A landscape with many valleys, sampled at points; each row gives a point and its height.
From any point a ball takes the steepest step (drop divided by distance) to one of its 2 nearest points. It stops when none of these is lower. Distance is the straight distance between rows; heights are no part of it.
letib: [-34   4  21 -10 -32 -38  10 -20  -1 -38  -4 -42  41  -2  12 -21 -24  14
  10 -15  -8   7 -22   9   8  55  11 -29  -6  23 -25]  h=671
Rop: [ 53  -5   4  -2 -44 -17 -50 -26  -9  -3   6 -17 -22 -16  25  20  -6 -12
   9 -41  -3  59 -33   1 -25  27  22  -1 -21  34 -17]  h=406
dagas: [-30 -13 -14  -4 -39  13  14  23 -22  43  15  -7   3  11  26  -2  -6  18
  18   7 -20 -11 -16 -14  21  26  42  -7 -16   7 -38]  h=573
Dos: [  9  17  18  11  26 -30  -3  31  16 -10  -7  -9 -30   4 -26 -23  19  -2
 -10  -1   2  -4  15  14  28 -12 -39 -13  20   6  15]  h=251
tato: [ 32  11  12 -26 -43 -39 -11   5   6   2  -4 -50 -41 -28  -5 -18  -9   1
 -19 -27   6  23 -50 -10  -7   7   5 -18  21  59 -16]  h=581
nadib: [-54  -7  26  58  18  -6  17 -11 -25 -10 -26  -5  54   4 -37 -56   8   2
 -21   7 -14   9  -8 -11 -15 -42 -18 -22  40  -4 -56]  h=353
Nozog: [ 22 -10  -3  30 -19   5 -33 -35 -22 -12  22  22 -29  25  30  10  29   5
  21   5 -15  22  -7  23 -26  12  -2  -9 -20 -15  -8]  h=533
gilo: [-16 -17 -51 -18   5  86  23 -10  13  45   9  29  66   0  -9  16   8   0
  53  35  31 -35 -23 -25  23  20  15  19  -3 -22   9]  h=301
gado: [  4 -21 -32  -2  10  71   5 -14   4  12  27  49   2  14  12  23  42  -4
  29  41   9 -12 -19 -12 -20 -14  10   2   1 -51  27]  h=455
tane: [ 10  -3 -12  40   2  11 -11  12  -2  27  10  19 -13   4   4  -9  10  17
  30 -24 -18  24   9 -11  31  -9  -7   6 -14  -5 -20]  h=427
pep: [ 29  -3 -30  16  17   6 -26 -14  23 -12  19  31 -43  20  -5  22  37  11
   2   2  32  -3  29   8 -33 -54 -24   5  19 -36  29]  h=419
fifu: [-62 -11  29   1  24   7  27 -25 -21 -36  -4 -23  29  -8  -9 -44  14 -10
 -38  16  -7 -23   8   0 -15 -33 -10 -21  12 -39  -5]  h=89
bifem: [-56  38  20 -24  60  38  -8   1 -28  -7  19 -23  41  30 -12 -17  19   9
   8  45   1   0  29   9  -3  27  -7  -2  -5  -2  -8]  h=535
dezum: [  5 -39 -54  16 -29  -5   7   1  24  18  15  31 -56  31  -2  -7  31  29
  16 -24   0 -12 -21 -23 -19  -8  -4 -19 -16 -14   3]  h=493
Bini: [-38 -24 -37  43  11  30  34 -31  27  23 -37  47  32 -12 -52 -13  18  24
  23   9  34 -17 -14 -39  10 -26 -13 -12  31 -32  -1]  h=599
Ganon: [-14  15  26  22 -11  42  12  -2 -13  14  -6  15  53 -56  23  -4 -29 -30
   2  18 -27  10   8  21  12 -22  10  38   6  -4 -21]  h=688
Mumuz: [-23 -14 -10 -13 -13 -31  10  -9 -29 -35 -37 -50  11  28  -5 -20  15  12
 -10 -13 -11  -4  -8 -30  20  38  23 -50 -17  -1 -18]  h=445
vafu: [-37   9 -13 -13  25  -4  15   2  16 -24  -7 -17 -12  38 -24 -28  22  43
   1  11   0 -15  11 -23   8   7 -11 -15  -9 -23   7]  h=316
rori: [-38  22  24  13  17   7  12   7  -3  -3  -3 -13  30   2   8 -18 -24   3
   2   6 -19   2  14  11  30   5 -10   9 -22   2 -22]  h=560
Ligum: [ -1  29  -1  19  -3   7  -6  25  -7  36   8   5   5   3   5   8 -38   0
  26  11 -28  13  15  34  29  14   2  18 -16  28 -39]  h=605
faviz: [-13   0 -44 -52  -8  51  24  -2  23  35  11  26  25   7 -11  23  -4  19
  49  35  21   0 -25 -26   4  28  15  35 -20 -17  34]  h=358
risus: [ 51  -3  -2  19  22  -7 -30   0   4 -19  19  14 -43   9  15  26  28 -28
 -32  -8  13   7  23  24 -21 -56 -36 -10  25 -17  18]  h=383
lis: [  1  13  29 -21  40 -32  13  16  -3  15 -16  -5  -4   2   2  21   1 -27
 -33 -12  -5 -33  38  35  36   0 -27  20  27   4  23]  h=521
gagib: [-38 -16 -30   3  29  86  27   1  -3  41   9  27  53  19 -21  -7  29   1
  13  35  18 -39 -10 -28  18 -17  12  11  12 -24  -8]  h=354
Fepi: [ 73  -2 -16 -18 -56 -59 -30  12  -1  10  10 -33 -67  -5  26  28 -22 -34
 -37 -30  27  -7  15  23 -23 -12 -18   6  23  26  10]  h=529
vaf: [ 23  -2  17 -35 -20  -2 -17   8 -30  63  27  12 -30  11  14  24  -2  18
  11  18 -20  26 -10  -4 -40  16  19  49   7  29 -22]  h=665
Gezu: [ 38  13   9 -56 -60 -60   9  36   8  17  17 -18 -18 -43  16  46 -35 -32
 -27  -8   6 -13  11  14 -55   1  22  37  11  46  27]  h=137
suza: [ -7 -18 -43 -34 -13  26  19   8  19  16   8  17 -19  40  -8  11  10  35
  31  18   5 -23 -30 -50  -4   7   8  15 -21 -13  19]  h=409
foz: [ 10 -26 -60  59  -2  60   8 -30   7  29  -9  64  41  21  -3  24  27  -1
  24  16  19 -18 -16 -37   9 -16   3  -1  16 -35 -14]  h=541
mam: [ -5   9  11 -25 -30   6  -4 -16  27   9  17   2  -4 -49  39  25 -34   0
  18 -33   1 -25  -3  40  -3   6  11   9 -22 -11  28]  h=391
Zelol: [  6  -6 -18  -7 -29 -34   4 -10  17   5  -7 -27 -49  -8  22  -4 -13   6
  -6 -35  -1   8 -27 -12   3  -9  32 -29 -25  12  -6]  h=331
Loni: [-51   9   8   2   1   5  23  -1 -21 -16 -10 -31  78  14  24 -20  -7   5
   9  20 -15 -17  17  10  26  20   7 -10 -28 -12 -56]  h=602
lifin: [ 43   9 -12 -32 -50 -59  10  26   3   6   6 -46 -50 -30  13  20 -13  -9
 -41  -5  -7  19  -5   2 -44 -32  24  29   8  35   9]  h=218
las: [  3  11 -20 -12  17  45  -8   5  -2  30  36  32 -35  24   3  16   5  27
  26  18  11  15   3  -4  -3  17  14  19  -6 -17  22]  h=589
kopu: [ 42   1  -5 -24   0 -14  -8  29  12  -1  17   1 -71   7  10  21   1  12
   8   9   3   5  26  -4 -11   7  27  28  -2   2  23]  h=638
Kom: [-13 -11  21  34  17  40  -2  -9   2  24  21  42  12   1   8 -15  14   6
 -21  -7 -11   6 -13  -7 -16 -68   3   7   8 -23 -30]  h=365
Gonol: [-18  19  44 -36  14 -37  15  -1  14 -19  -1 -29  10  -4  -4   2 -17 -12
 -15  -4  14 -39  26  52  22  14 -37   4   9   8  15]  h=478
fiviv: [-48  10  34  16   3 -20   2 -53 -17 -53  -9 -38  48  -1  -4 -21   0   1
  12  -7  -4 -19  15   9  -5   9 -22 -29  -1 -22 -20]  h=287
dob: [ 12   6  28 -29 -23  -8   0   4  13   0  -7   8  16 -39   8  26 -68  -6
   1   1  -1  18   2  19  13  48  14   8 -19  17  11]  h=617
Pinu: [ -9  35  38 -31  21   5  -1  26   0  10  20  12  26 -31  17  23 -22 -15
  -2   1 -14   3  29  39  18   7  15  11 -12   1  37]  h=628
lemo: [-56 -25  18  12  24  26  33   4  -1  -2 -13   6   3   6 -36 -45  19   5
 -23   9   3 -36  16 -19 -18 -57 -17 -22  15 -37  -3]  h=180
sigu: [ -7  11 -22 -48  41  31   8  30  11  15   4  24  24  18 -49  17 -25  27
  36  53  24   4   1 -20  -4  35  12  26 -17  -1  38]  h=413
Mogo: [-47  41  34 -40  46  -6  -5  12 -28 -24  13 -21  26  15  -5  12 -11  -7
  -8  27  -7  -4  27  27  -6  32  -7   1 -12   6  16]  h=477
Daton: [  5 -27  -2  64  19  20   2   0   6  25 -16  35 -18 -15 -29 -47  29   6
 -14   4  11  21 -34 -35 -16 -60   3 -19  41  -8 -15]  h=495
Mivin: [ -6 -23   2  28 -40   4 -33 -21  -7  10  11  33  -7  -5  41 -11  14   8
  20 -26 -10  15   2  30   0 -12 -13 -23 -20 -38 -24]  h=488
fibil: [-35   1  12 -42  12  53   5  36 -24  29  14 -11  45  -9  32 -10  -1   4
   4   7 -20 -23   3   6  18   3  28 -16 -33 -26  10]  h=542
dober: [ 18  33  28  23   3   4   5   8   6  10  -9  28  66 -54   5   8 -41 -35
  -3  14 -12   2  20  42  28  -1 -25  45  35  21  -8]  h=655
muti: [ -3   5 -12  29  32  -9  -4  13  38 -15 -14  -1 -40  -1 -41 -33  29  -1
   9  -2  21  -1  -2 -25   6 -41 -28 -55  20   1  19]  h=171
rimu: [ 30  -7 -22   1   7 -40 -16  20  24 -14  -8 -36 -83  17 -13 -13  -7  16
 -14 -33  23   3  18  -9  -5 -22 -16  -9  10  29  11]  h=692
Vazez: [-39  17  23 -56   9  -4   3  27 -28  -4  -2 -27   8  26 -19  10 -16  16
  13  23 -28  -3  13 -18 -12  41  11   0 -18  24  -4]  h=403
fize: [-11  32  22  37  13 -13  -9 -26 -16 -44 -23 -32  66 -18 -16 -13 -24 -25
   1  14 -12   4  23  32  17  24 -40 -10  16  22 -42]  h=465
rus: [ -8   0 -13  22  -2  11  17  13  -4 -24 -13  -9 -13   3   9 -23  -4   4
 -19 -13 -11  -4 -13 -24  37 -14  11 -37 -13 -21   7]  h=447
Peb: [-25   9  29 -61 -36 -54  18  -3 -20 -34 -14 -57   3 -11  -1   1 -24   6
  -9  20 -15  -4   0  -9 -38  46  15  12  -8  21  -1]  h=252
Pege: [ 17  13  -2  27 -22  -1  -5   5   2   8  -6 -10  -2 -29  24 -13 -18 -16
  23 -34 -17  26 -15   1  39  16   7  -5 -20  16  -5]  h=486
gato: [-25 -15   7  -9 -45   1 -10  -9 -15  29  30  12 -34   0  37  10  -5  15
  16 -25 -10   4  -8   8  -2   7  18   0 -13  -7 -17]  h=534
rulo: [ 11   3  38 -52 -20 -24   8  43 -33  49   8  -2  -9 -26 -11  20 -16   9
 -14  21 -36  21 -10 -22 -38  15  28  41  11  41  -7]  h=694
tatoz: [-30 -14 -11  39  31  14  13 -11  13 -25 -31  -4   3   5 -49 -55  34   8
   6  -3  18  -7  -4 -39   9 -23 -23 -44   7  -4   3]  h=238
tulos: [  8  -3 -24  13  32  38  17 -15  28 -12  -8  36  -7  -1 -33  -8   7  14
   2  24  19   2   5 -32  13 -21 -13  13  20 -25  34]  h=525
sevuv: [-24   9  18  -8 -11 -50  -8 -21  27 -40 -14 -45   3   4 -17 -25 -17  10
 -12 -29  16   3  -2  19   7  30 -32 -32   8  36 -21]  h=641
gisug: [ 10   9  13 -52  15 -30  -3  33  -3  19  14 -11 -35   8  16  30 -19 -15
 -33 -19   5 -20  34  32   7  -1 -10  24  -6   7  20]  h=561
temog: [ 11  -7 -15  -3   8 -21  14   7  13  10  -6 -34 -71  20 -36   2 -12  40
  13  -4  10  -7  -4 -34 -10  -6   4  17  15  25  14]  h=674
Ruvo: [  6 -14 -47  52  11  52  -7 -45   9  28  10  65  -5   5 -21   9  32  10
  37   7  22  18  -9 -15  -4 -12  -5   8  14 -30  -1]  h=505
lal: [ 27  15  -4 -23 -31 -39 -14   7  29 -13  -3 -22 -39 -18  26  23 -22 -11
  -1 -32   1   7  -3  19   7 -22   9  -3 -19  21  16]  h=272
Gug: [ 47   4   4  -5 -11 -49   6  21  15  -1  13  -7 -20 -10  28  36  -8 -50
 -41 -46  39 -37  30  46  27 -19 -13 -16  31   6  27]  h=464
goge: [ -5 -10 -62  14   9  31  28  15  -5  -8 -17  17  43  26 -29  -1  13  18
  12  19  -3  -9 -17 -54  42  31  19  -9   7 -25  12]  h=547
kig: [-22  12   5 -56  10  30  -2  43 -13  20  24 -26 -15  -6  21  -3  -2  25
   7   2  -9 -11  18   3  -5   1  21  12 -34 -22  13]  h=590
mik: [ -2  21  25 -58   2 -16 -22  49 -18  50  10  13   1   1  -6  24 -31  -4
  15  28  -9  12  24  17  -1  41  12  26 -14  36  -3]  h=538
bibi: [ 31  -5 -21  -5  -7  18 -17 -15   0  -2  31  10 -68  30  10  35  25  23
  23  11  22  18   5 -13 -24  19  13  14  -8 -19  30]  h=615
Guro: [ 26   9  13  50  14  13  -7  -8   3  -8  -8   0  34 -39   8 -23 -15 -38
  -4 -16 -19  41  -8  15  32 -17 -11   5   4   7 -22]  h=544
bop: [-53 -32 -36  12   6  25  45 -35  15  -8 -34  15  61   5 -43 -17  16  19
  18  23  36 -45 -16 -40  23   7 -23 -18  13 -40  20]  h=625
ger: [ 50   0 -40 -21 -16 -18   8  24  13   3  19 -22 -82  24 -16  27 -12  20
   0  17  17   4  -5 -26 -43 -12  28  25  16  20  28]  h=657
kinov: [-36  -1 -11 -22  42  57  19  20  -7  21  16  -7  15  40 -11  -9  10  21
  32  25  -5 -31  -4 -26  10   5   2  -3 -33 -10  -8]  h=504
meri: [ 51  -7  16 -34 -64 -38 -18  -3  16   0   2  -8 -17 -42  27  24 -31  -8
  11 -19   1  36 -35   1 -37  19  25  20 -13  41   9]  h=345
Rafo: [ -6  10 -17  11  15  22  23  32 -27  -9 -26  11  41  15  -8  -9 -12   9
   4  31 -25  18  -3 -38  32  29  15 -16 -29 -10 -12]  h=596
Mapu: [ 42   3  -8  58  38  20 -18 -23   7  22  -4  53  -8  15 -21  -4  12 -18
  -6  21   7  28 -19  -9   0 -48 -21  29  49  11  -3]  h=195
vatam: [-41  10  10 -31 -30 -32  12  -5 -38 -32   3 -34  57  21   4   0 -27  17
  13  23 -23  12  -3  -3 -12  63  21  -4 -17  19 -46]  h=702
Zikir: [-15  24  34 -70 -44 -46  31 -12  -2  -4 -22 -35  20 -49  -7  18 -35   3
 -20  17  -9  -4 -19  -7 -45  19  22  39  14  45  23]  h=334
Tabal: [ 17 -15 -33  20  -6  10  -2  -3  11   6 -11   1 -33   9  16 -28  13  -1
   0 -35  11  19 -25 -23  29  -6   8 -57 -26   3 -22]  h=394
Rapu: [ -4 -11   9  34  -1 -11   0   7  22 -12 -14   2 -29 -49   5 -34  15 -15
 -25 -30  21  12  15   9  -9 -79 -17 -32   3 -24   2]  h=653
muz: [  6  29  12 -34 -15 -39  17 -14  34 -10 -19 -18  13 -24   1  13 -40  -7
  -8 -15  17 -57  14  40  14  26 -27  22  16  21  50]  h=437
doki: [-10  25  30   7   8 -27  -1 -60  16 -53 -24 -13  66 -14 -16  -5 -19 -21
  10  -4  12 -15  12  38  12  45 -48   0  31  16  -2]  h=516
bofu: [-16 -29 -36  66  17  39   8  -7   5  33 -30  39  24  12 -29 -16  28   5
  10  14   7 -13  -9 -46  28 -42   4 -14  23 -26 -25]  h=575
lev: [-26  -5  16 -10  -2  11  16  -3   1   2  13  -2  -4 -28  41   7 -12  -1
  -4 -20  -4 -19  10  18  19 -29  23 -10 -31 -32  13]  h=448
boke: [-45 -13 -22  -2  27  14  17   5 -27 -10 -14 -16  63  44   0 -19  25   6
   6  38 -21 -37   3  -7  12  39   9 -19 -30 -30 -42]  h=644
milif: [-16 -24 -40   0  -5   9  30  23  -2  -2   3   4  -5  41  -2 -17  18  19
 -19  -5  -9 -16 -24 -47  29  32  29 -23 -11 -18   6]  h=499
dufog: [-35  15  37  49  10 -10   7 -16  -7 -17 -21  -7  54 -27 -26 -38 -11 -18
 -11   0 -13   3  12  18  20 -24 -39 -10  35  15 -46]  h=407
Bas: [-13  38 -10 -12 -24 -18  16 -17  18 -15 -39 -27  60 -34 -17   1 -51   5
  29  -5  -8  13  -2   7  11  57   6  12 -14  40   5]  h=765
dasuk: [ 34 -19 -29   0 -37 -18 -29 -15 -34 -26   6  -4 -48  33   0  37  45  16
  13  11 -23  35 -10  -6 -62  22  31   5 -24   7  18]  h=604
rotul: [-27 -11 -36 -33   5  42  42 -22  21 -15 -11  11  41   8 -28  12   6  17
  20  33  23 -39 -18 -35  18   0  -9   2  -4 -32  40]  h=647
soruf: [-31  10  24  18  -6  -3  10 -35  20 -32 -35 -24  51 -36  -6 -25 -24   6
   4 -30  -1  -2  -6  18  22   3 -16 -30  -6  -5   1]  h=355
fuliz: [-33   1 -27  17  36  39  38  -6 -16 -10 -16   5  57  35 -32 -30  30  17
   0  67  -8 -14   5 -14  16  12  -3   2   2 -27 -26]  h=681
Kuvol: [ 22 -27 -61  12 -40 -27 -21 -18   7  -9  10  -4 -80  25   8   9  38  31
  17 -16  22   2   4  -8 -54 -30  18 -19 -14 -11  -2]  h=530
komop: [-22  -8  -8 -42   7  28  16  26 -17  14   0  -7   8  37 -13   7  -9  37
  31  27 -15 -18 -12 -40  -5  38  35  11 -31   2  -4]  h=460
mefog: [ 62   1   9  -8   4  -7 -34   3  12   9   2   7 -41  14   8  10  -9 -15
 -26 -31 -12  26   3  13  22   9 -21  -8  11  12  -9]  h=546
bire: [ 35  24  -1 -14 -46 -32 -20 -35  32  -5   9   1 -26 -47  28  39 -29 -21
   6 -33  16  -4   4  39  -8   5   5   4  -1   3  41]  h=332
kip: [ 64   5 -16  15  28   0 -33   6   9 -17   1  29 -40  14   1  17  -8  -9
  16  19   7  44 -24 -16   7  14  -6  -7  -4  21  25]  h=320
vari: [ 63   5  -6 -22 -12 -71 -13  26  16   0   3 -34 -42   0  19  21   0 -41
 -37 -47  30 -19  -3  21  21   2 -20 -11  15  49  17]  h=498
Suliz: [  4   0  19  19  14 -14  -2  -6  22   3  13  13 -22 -50  14 -21  -2 -34
 -15 -43   7   4  17  34   2 -43 -35   1  15 -11   9]  h=623
sato: [  2  20  42  18  12  -3  10  -8  22 -15 -14  -1  16 -46  -8 -16 -24 -38
 -20 -23 -15  -2 -10  24  17 -25 -25  11  20   7   7]  h=588
Fuger: [-25  37  24 -22 -22 -34  10   7 -17 -25 -17 -20  59 -11  -6  16 -54   4
  22  23 -10  15  16  18   2  67  17  18 -16  35 -25]  h=735
zute: [-43  30  47  -2  38 -13   7 -16 -27 -33  -6 -23  56 -14  -8  -9  -8 -19
 -30  22 -17   0  20  36  -2  -1 -16   4  25  -5  15]  h=539
Rir: [-19   0   1 -45 -37 -49  36  14 -26 -21 -22 -59 -17  -7  -7 -12  -1  11
 -31  20 -27  -4 -19 -36 -27  11  37 -10  -8  31   2]  h=329
dif: [-31 -15 -20 -37 -27 -20  27   4  -5  -7 -27 -45 -18  26 -14 -13   9  26
 -19 -19 -26  -5 -18 -46  -5  10  36  -6 -14   6 -17]  h=389
sir: [-48  -3  -2  47 -19  13  33 -32   9 -10 -30  -6  85 -37   1 -21 -19 -10
  -8 -33   3  -7   3  16  30  -5  -7 -23   2 -10 -37]  h=404
Nura: [-48 -23 -53  43  19  36  36 -14   4  -3 -15  22  72  36 -42 -32  31   5
   8  35   8 -40  -2 -43  23  13 -15  -7  30 -22 -28]  h=652
navi: [ 50   6   6  29  59  16 -17  10  14  -6  -4  46  -2  12 -21  13  -1 -18
  -7  29  -2  33  -5 -20  17  -9   0  25  21  11  19]  h=257
kir: [ -3 -35   5 -31 -42   3  17  30 -34  31  -1 -13  -6  -2  18  18   0  21
  -3   1 -28 -15 -35 -33  -4  35  78   2 -20   3 -10]  h=608
tipid: [ -7 -33 -32   9  19  58  15   7   0  31  11  43  12  28   2   5  44  -4
  -1  23  -6 -45 -18 -32  24  -6  21  -7  -6 -45  10]  h=405
notiv: [ -9   9  34  31  51  26  18   4  -4  -4 -24  10  10  10 -36 -30  13   4
 -23  11 -14  10  -2 -16   3 -38 -25  24  41  -1  -9]  h=422
soze: [ 21  -4  23 -60 -20 -18 -11  33 -15  20  25 -13 -46 -24  38  22 -12   6
   7  10   2   4  18  16 -36  13  32  45 -20  10  16]  h=664
Vutul: [-32 -19  17  18  -9  -4  18   2  19 -27 -13 -10  27 -46   9 -43   2  -7
 -34 -28  -1  -8  -6   8  12 -58 -18 -39   4 -32  -1]  h=677
viru: [ 47  -7  25 -50 -37 -44 -28  -1 -18  17   7   8 -36 -13  29  49 -22 -13
 -21  -7   8   7  11  39 -38  27  11  35  -7   6  17]  h=635
gaz: [ 27 -10 -34   2 -49 -40 -23   2  -5 -13  38 -30 -74  24  22  23  17   0
  -8  -6  14   8  28  14 -66 -27  14  22 -21   0 -11]  h=556
Teze: [-39  -1   0  36  28  37  14  13 -18  14  -4  10  43  11   0 -21  -6   2
  10  14 -28  -3  15 -18  26 -39  -8  14  -8   0 -39]  h=519
laz: [-60 -20  -7  51  22  -8  15 -17 -15 -10 -22   0  69  35 -22 -55  34   5
 -25  12  -7 -19   4 -19   9  -6 -14 -45  13 -28 -47]  h=286
Nosi: [ 45  19  16 -20 -37 -28 -35 -18  18  14   8 -24 -15 -29  10   0 -34 -20
   3 -48  22  19 -35  18   8  26  -8 -10  24  57 -13]  h=548
sobog: [ 31   6  -9  14 -23 -33 -30 -10  13 -18  15 -13 -51 -13  28  24   4 -23
  -9 -38  16  -2  25  38 -21 -43 -20 -21  -8  -5  15]  h=333
Voga: [ 32   2  42 -24   4 -10 -16  21  -3  11 -15   5 -19  -5   6  28 -48  -4
  -9 -13  -5  18  15  13  25  31   4   8   0  13 -13]  h=583
Dibem: [-18 -29 -56   9  -5  22  24 -17  43  10  13  47 -24  20   1   3  30  23
  25  -3  18 -28  -9 -42  -3 -13  -4 -15 -12 -33  25]  h=454
nusi: [-52 -18   4  -8 -10  31  24   5 -11  23   5  -9  23   1  47 -15   6  -4
 -13 -21 -11 -47  -6   0  30  -7  30 -27 -35 -36  -2]  h=494
bofi: [-27   0 -27  24  23  48   7   5   2  29   2  23   6  32 -19  -6   0  29
  45  -1 -19   2  -3 -25  21  -3  -7   5  -9  -4 -20]  h=475
bapi: [  4  17  58   7  21 -15   8   1   0  18  -6  24  48 -31   8  11  -7 -52
 -29  -6 -14 -16  -1  40  21 -28 -23  35  49  13   7]  h=622
Zubu: [ -4   9  -2  -2  43  36  -4   5   8  26  23  33 -21  25 -17  -4   5  10
   6  17  19  -2  23  -4  18  -3 -25  31  24 -18  10]  h=558
sube: [ 48  28   6 -29 -41 -34  -9  17  24   2  -4   6  -1 -39   7  48 -48 -24
   5 -22  10  -8   3  19  -7  34   8  18  14  31  70]  h=392
Gub: [ -1 -21   0  11  21  44  16  37 -28  21  -3  29  29  -4  22   1 -12  -9
   8  25 -29  21   6 -15  14  20  32   9 -44 -17 -10]  h=642
rur: [ 60  -1  -8   0 -24  -6 -58 -19  13 -14  22 -13 -39 -12  18  -1  19 -21
   7 -52  13  30 -31  30 -14   5 -11 -23 -22  20 -21]  h=461
gafa: [ 19   9  18  12 -11  -6 -40 -28 -37 -13  32  25 -17  21  34  42  11 -11
   6  12 -14  44  16  45 -28  50   0  18 -16  -2  -5]  h=572
zipat: [-12   6  -7   1 -28 -15  11 -35  54 -25 -20 -37  20 -47   1 -21 -29   4
   5 -56  21  -8 -20   6  13  -1 -10 -25 -17  11  12]  h=400
Pepan: [-38  10  -1 -13  39  22  21  13   9 -19   7  -4  -7  13  -6 -22  15  13
 -13  30   3 -30  15 -12   7 -43  -5  -5  -8 -36  19]  h=253
lam: [-12  20  25 -58 -38 -52  16  -9  24   2 -13 -35  10 -22 -10  17 -34  -2
  -4 -12  12 -41  -3  18 -19  53  -9  42  27  52  25]  h=393
miz: [-28  19  33 -70 -21 -25  -3  21 -16  -1   1 -45 -17  -9   7  15 -41   7
 -14  -3  -5 -10  15  -2  -6  22  13  21  -4  27   6]  h=330
ras: [-13   6   9  42  42   2  -3 -11 -18 -33 -22 -21  27  23 -37 -32   8  18
  -3  19 -11   9  11 -14  21  -1 -34   3  18  -3 -24]  h=371
suven: [ 79  -5 -10   4 -22 -51 -34 -18  16 -14  12  -4  -9 -21  30  43   2 -56
 -24 -50  44  -4  -4  64 -14  15 -20  -4  15  23  35]  h=624
lutuf: [ 69   0   5  11  -4 -55 -46  -8 -20 -14  12  -9 -40  20  23  35  29 -37
 -16 -35  19  14  10  48 -13  20 -14  -8   3  24  22]  h=593
ket: [ 13 -29 -27  60   6  28   1 -27  -4  10  -8  56 -14   9  -5 -23  52 -12
 -16  11  -7  17 -44 -28 -23 -59   8 -11  24 -28  13]  h=528
kipuz: [ 17 -11 -39  30  13  32  16  -7  14 -18 -12  10 -17   1 -15 -14  22   1
  -5  -1   4   6 -14 -54  27 -24  13 -22   2 -32  22]  h=490
nipa: [ -1 -36 -32  35 -14  32 -23 -27 -22  17  27  38 -10  34  27  15  54  18
  20  -8 -10   0  -5 -10  -8  18  14  -6 -21 -40 -16]  h=574
keta: [ 19 -21  -2 -23 -37 -10   2  12 -18  33   3   0 -38   6   7  15   0  25
  11  11 -28  20 -34 -35 -41   2  54  26 -17  15 -12]  h=640
rolib: [ 43   1  19  -1 -10   0 -16  23  -5 -26  27  23 -26 -25  41  19  -7 -26
  -7   8 -16  34  14  38 -29   2  -3   8 -13 -27  25]  h=719
lolon: [-59 -16  24  24  18  -3  17 -49 -30 -34 -13  -5  61   8   4 -33  22  -9
 -19   6 -19 -13   4  -4 -17   1 -12 -40  11 -43 -42]  h=198
viz: [ 19  16  28 -25  47  14 -22  47 -14  36  22  32   8   1  10  29  -6  -6
   8  25 -15   7  23  32  14  14  10  22  -3   4  -8]  h=584
Foro: [-44  28  14 -37  45  39   5  31 -35  14  18 -18  60   8   2 -15 -10  -3
  20  48   3  12  35   1   6  33  29  10 -31  16 -33]  h=585
Nem: [ 15  -9   0 -37 -61 -31  15  10   8  -6  -5 -42 -17 -44  25  14 -36  16
 -28 -16  -6  16 -13 -11 -33  -7  40  28 -15  21  12]  h=282
ribez: [ 63  -3  17  32  11 -13 -66 -33 -11 -33  16  12 -21  10   9  13  47 -20
  -7 -16  11  39   7  48 -12   2 -18 -22   9  -1  -1]  h=557
fasig: [  9 -16  -4  26  17  24 -14  -2   9   4  19  37 -28  14   1  -6  27  14
  -5 -13   1   8   5  10 -16 -54 -10 -20  -1 -46   6]  h=410
buv: [-22   5   0  56  28  -3  -7 -15  -3 -24 -32 -35  31   5 -41 -43  10   6
  19 -15  -3   9   6 -14  28  -9 -25 -51   4  16 -42]  h=312
sepa: [ 42  -2  11   3  -3 -25 -38   0  23  16   2 -16 -44  -8  -8 -22  -5  -9
  -4 -60  25  20 -11  16  16   7 -28 -26   6  37 -21]  h=509
poz: [-36 -36 -18  24  14  33  18  11  21  11   5  33 -19 -12 -17 -32  37   7
  -9   3  25 -31   8 -38 -26 -78  -7 -14  13 -39  19]  h=244
ligo: [ 49  -5  24  38   0  11 -50 -17   2  -8   5   4 -17 -23   7  -9  23 -36
   3 -36   8  30 -20  38  -8 -31 -37 -26  -1  -1 -16]  h=514
dol: [ 26  -6  19  22  22  25  -4  30  -4  -7   3  35 -16 -14  20   6 -18 -20
  -5  21 -25  33  10   9  10  -4   4   4 -23 -20   3]  h=684
Rezi: [ -6  24  -6 -64  53  18   2  46   2   4  19  -5  -6  36 -24   7   8  25
  15  45  29 -24  18  -7  -6  16  -6  24   3  11  45]  h=459
bel: [-13  -6   1  45  36  13  13 -12  14  14 -33  35  -2   3 -67 -46  10   7
 -11  16  12   6 -22 -26 -23 -72 -14  14  59   2   3]  h=462
luru: [ 16  26  26  21  -2   1  -2   4  16   0 -24  -7  39 -37   8  11 -56 -25
  12  -8  -1  11   9  29  42  38 -21  24   5  29  -2]  h=654
mef: [ 30 -24 -26 -21 -64 -26 -13   0 -31 -19  27 -22 -58  13  29  28  36  16
 -16  -2  -7  14  -9  -8 -77 -10  41  16 -18   2   7]  h=578
Vuno: [ -3  26  14 -41  35   3 -12  42  -9  45  17   5 -13  37 -23  11  -7  31
  19  39  11  -3  18  -6  12  38   5  32   8  35   5]  h=497
tulu: [ -2  16  11 -15  -3 -39 -12   5  -6 -25  -5 -44 -27  12 -17 -16 -16  22
  -7 -11  -4  17 -16 -19  11  22   7 -16   3  51 -11]  h=613
Keb: [ 24  -8  37  37  14  28 -29 -19 -17   0  13  37   0   6  20  -3  26 -21
 -25  12 -21  36  -8  17 -22 -47 -13  30  20 -12 -10]  h=313
dek: [ 43  -2  29   1  10 -20 -22   4  -2   3  27  25 -12   3  37  43   2 -37
 -39 -20  18 -16  25  52   2 -18 -33  10  24 -11  29]  h=426
Vuvif: [ 24  -2  24 -26 -25 -31 -45 -18 -38 -14  25  -6 -41  15  42  51  14  -3
  -8  -4   3   9  27  51 -49  33   2  17 -21   3  17]  h=607
Buk: [-37 -25 -29  24  24 -10  38 -11  14 -42 -21  -1   8  42 -30 -34  45  18
   3   8  -4 -33  -3 -39  10   2  -7 -45  -8 -22   0]  h=303
namel: [ 48 -13  -2  43  29  39 -39 -25   3  -7  10  48  -7  35 -14  21  32  -3
   3  27  -3  15   2   9 -25 -25 -30  27  14 -13  -9]  h=254
guda: [-20   2  -4  62   0   2  -9   1   1  19 -13  -3  16  -9  -8 -24  -9  12
  28 -28  -3   8   9  -4  39 -15 -10 -28 -11   8 -52]  h=375

For each start below, name the point where the ball stops.
fuliz | buv
Nura | gilo
lutuf | Gezu
ger | lal
dol | lal

Call two points neighbours if one is among the 2 nearest of the other. Go from one point of each pair to the other, from neighbour to neighbour, staying as low as possible. Name the highest point that can't be avoided.
buv, muti | lis
lal, muti | pep
muti, fifu | vafu
soruf, Mapu | fasig
buv, Peb | kinov
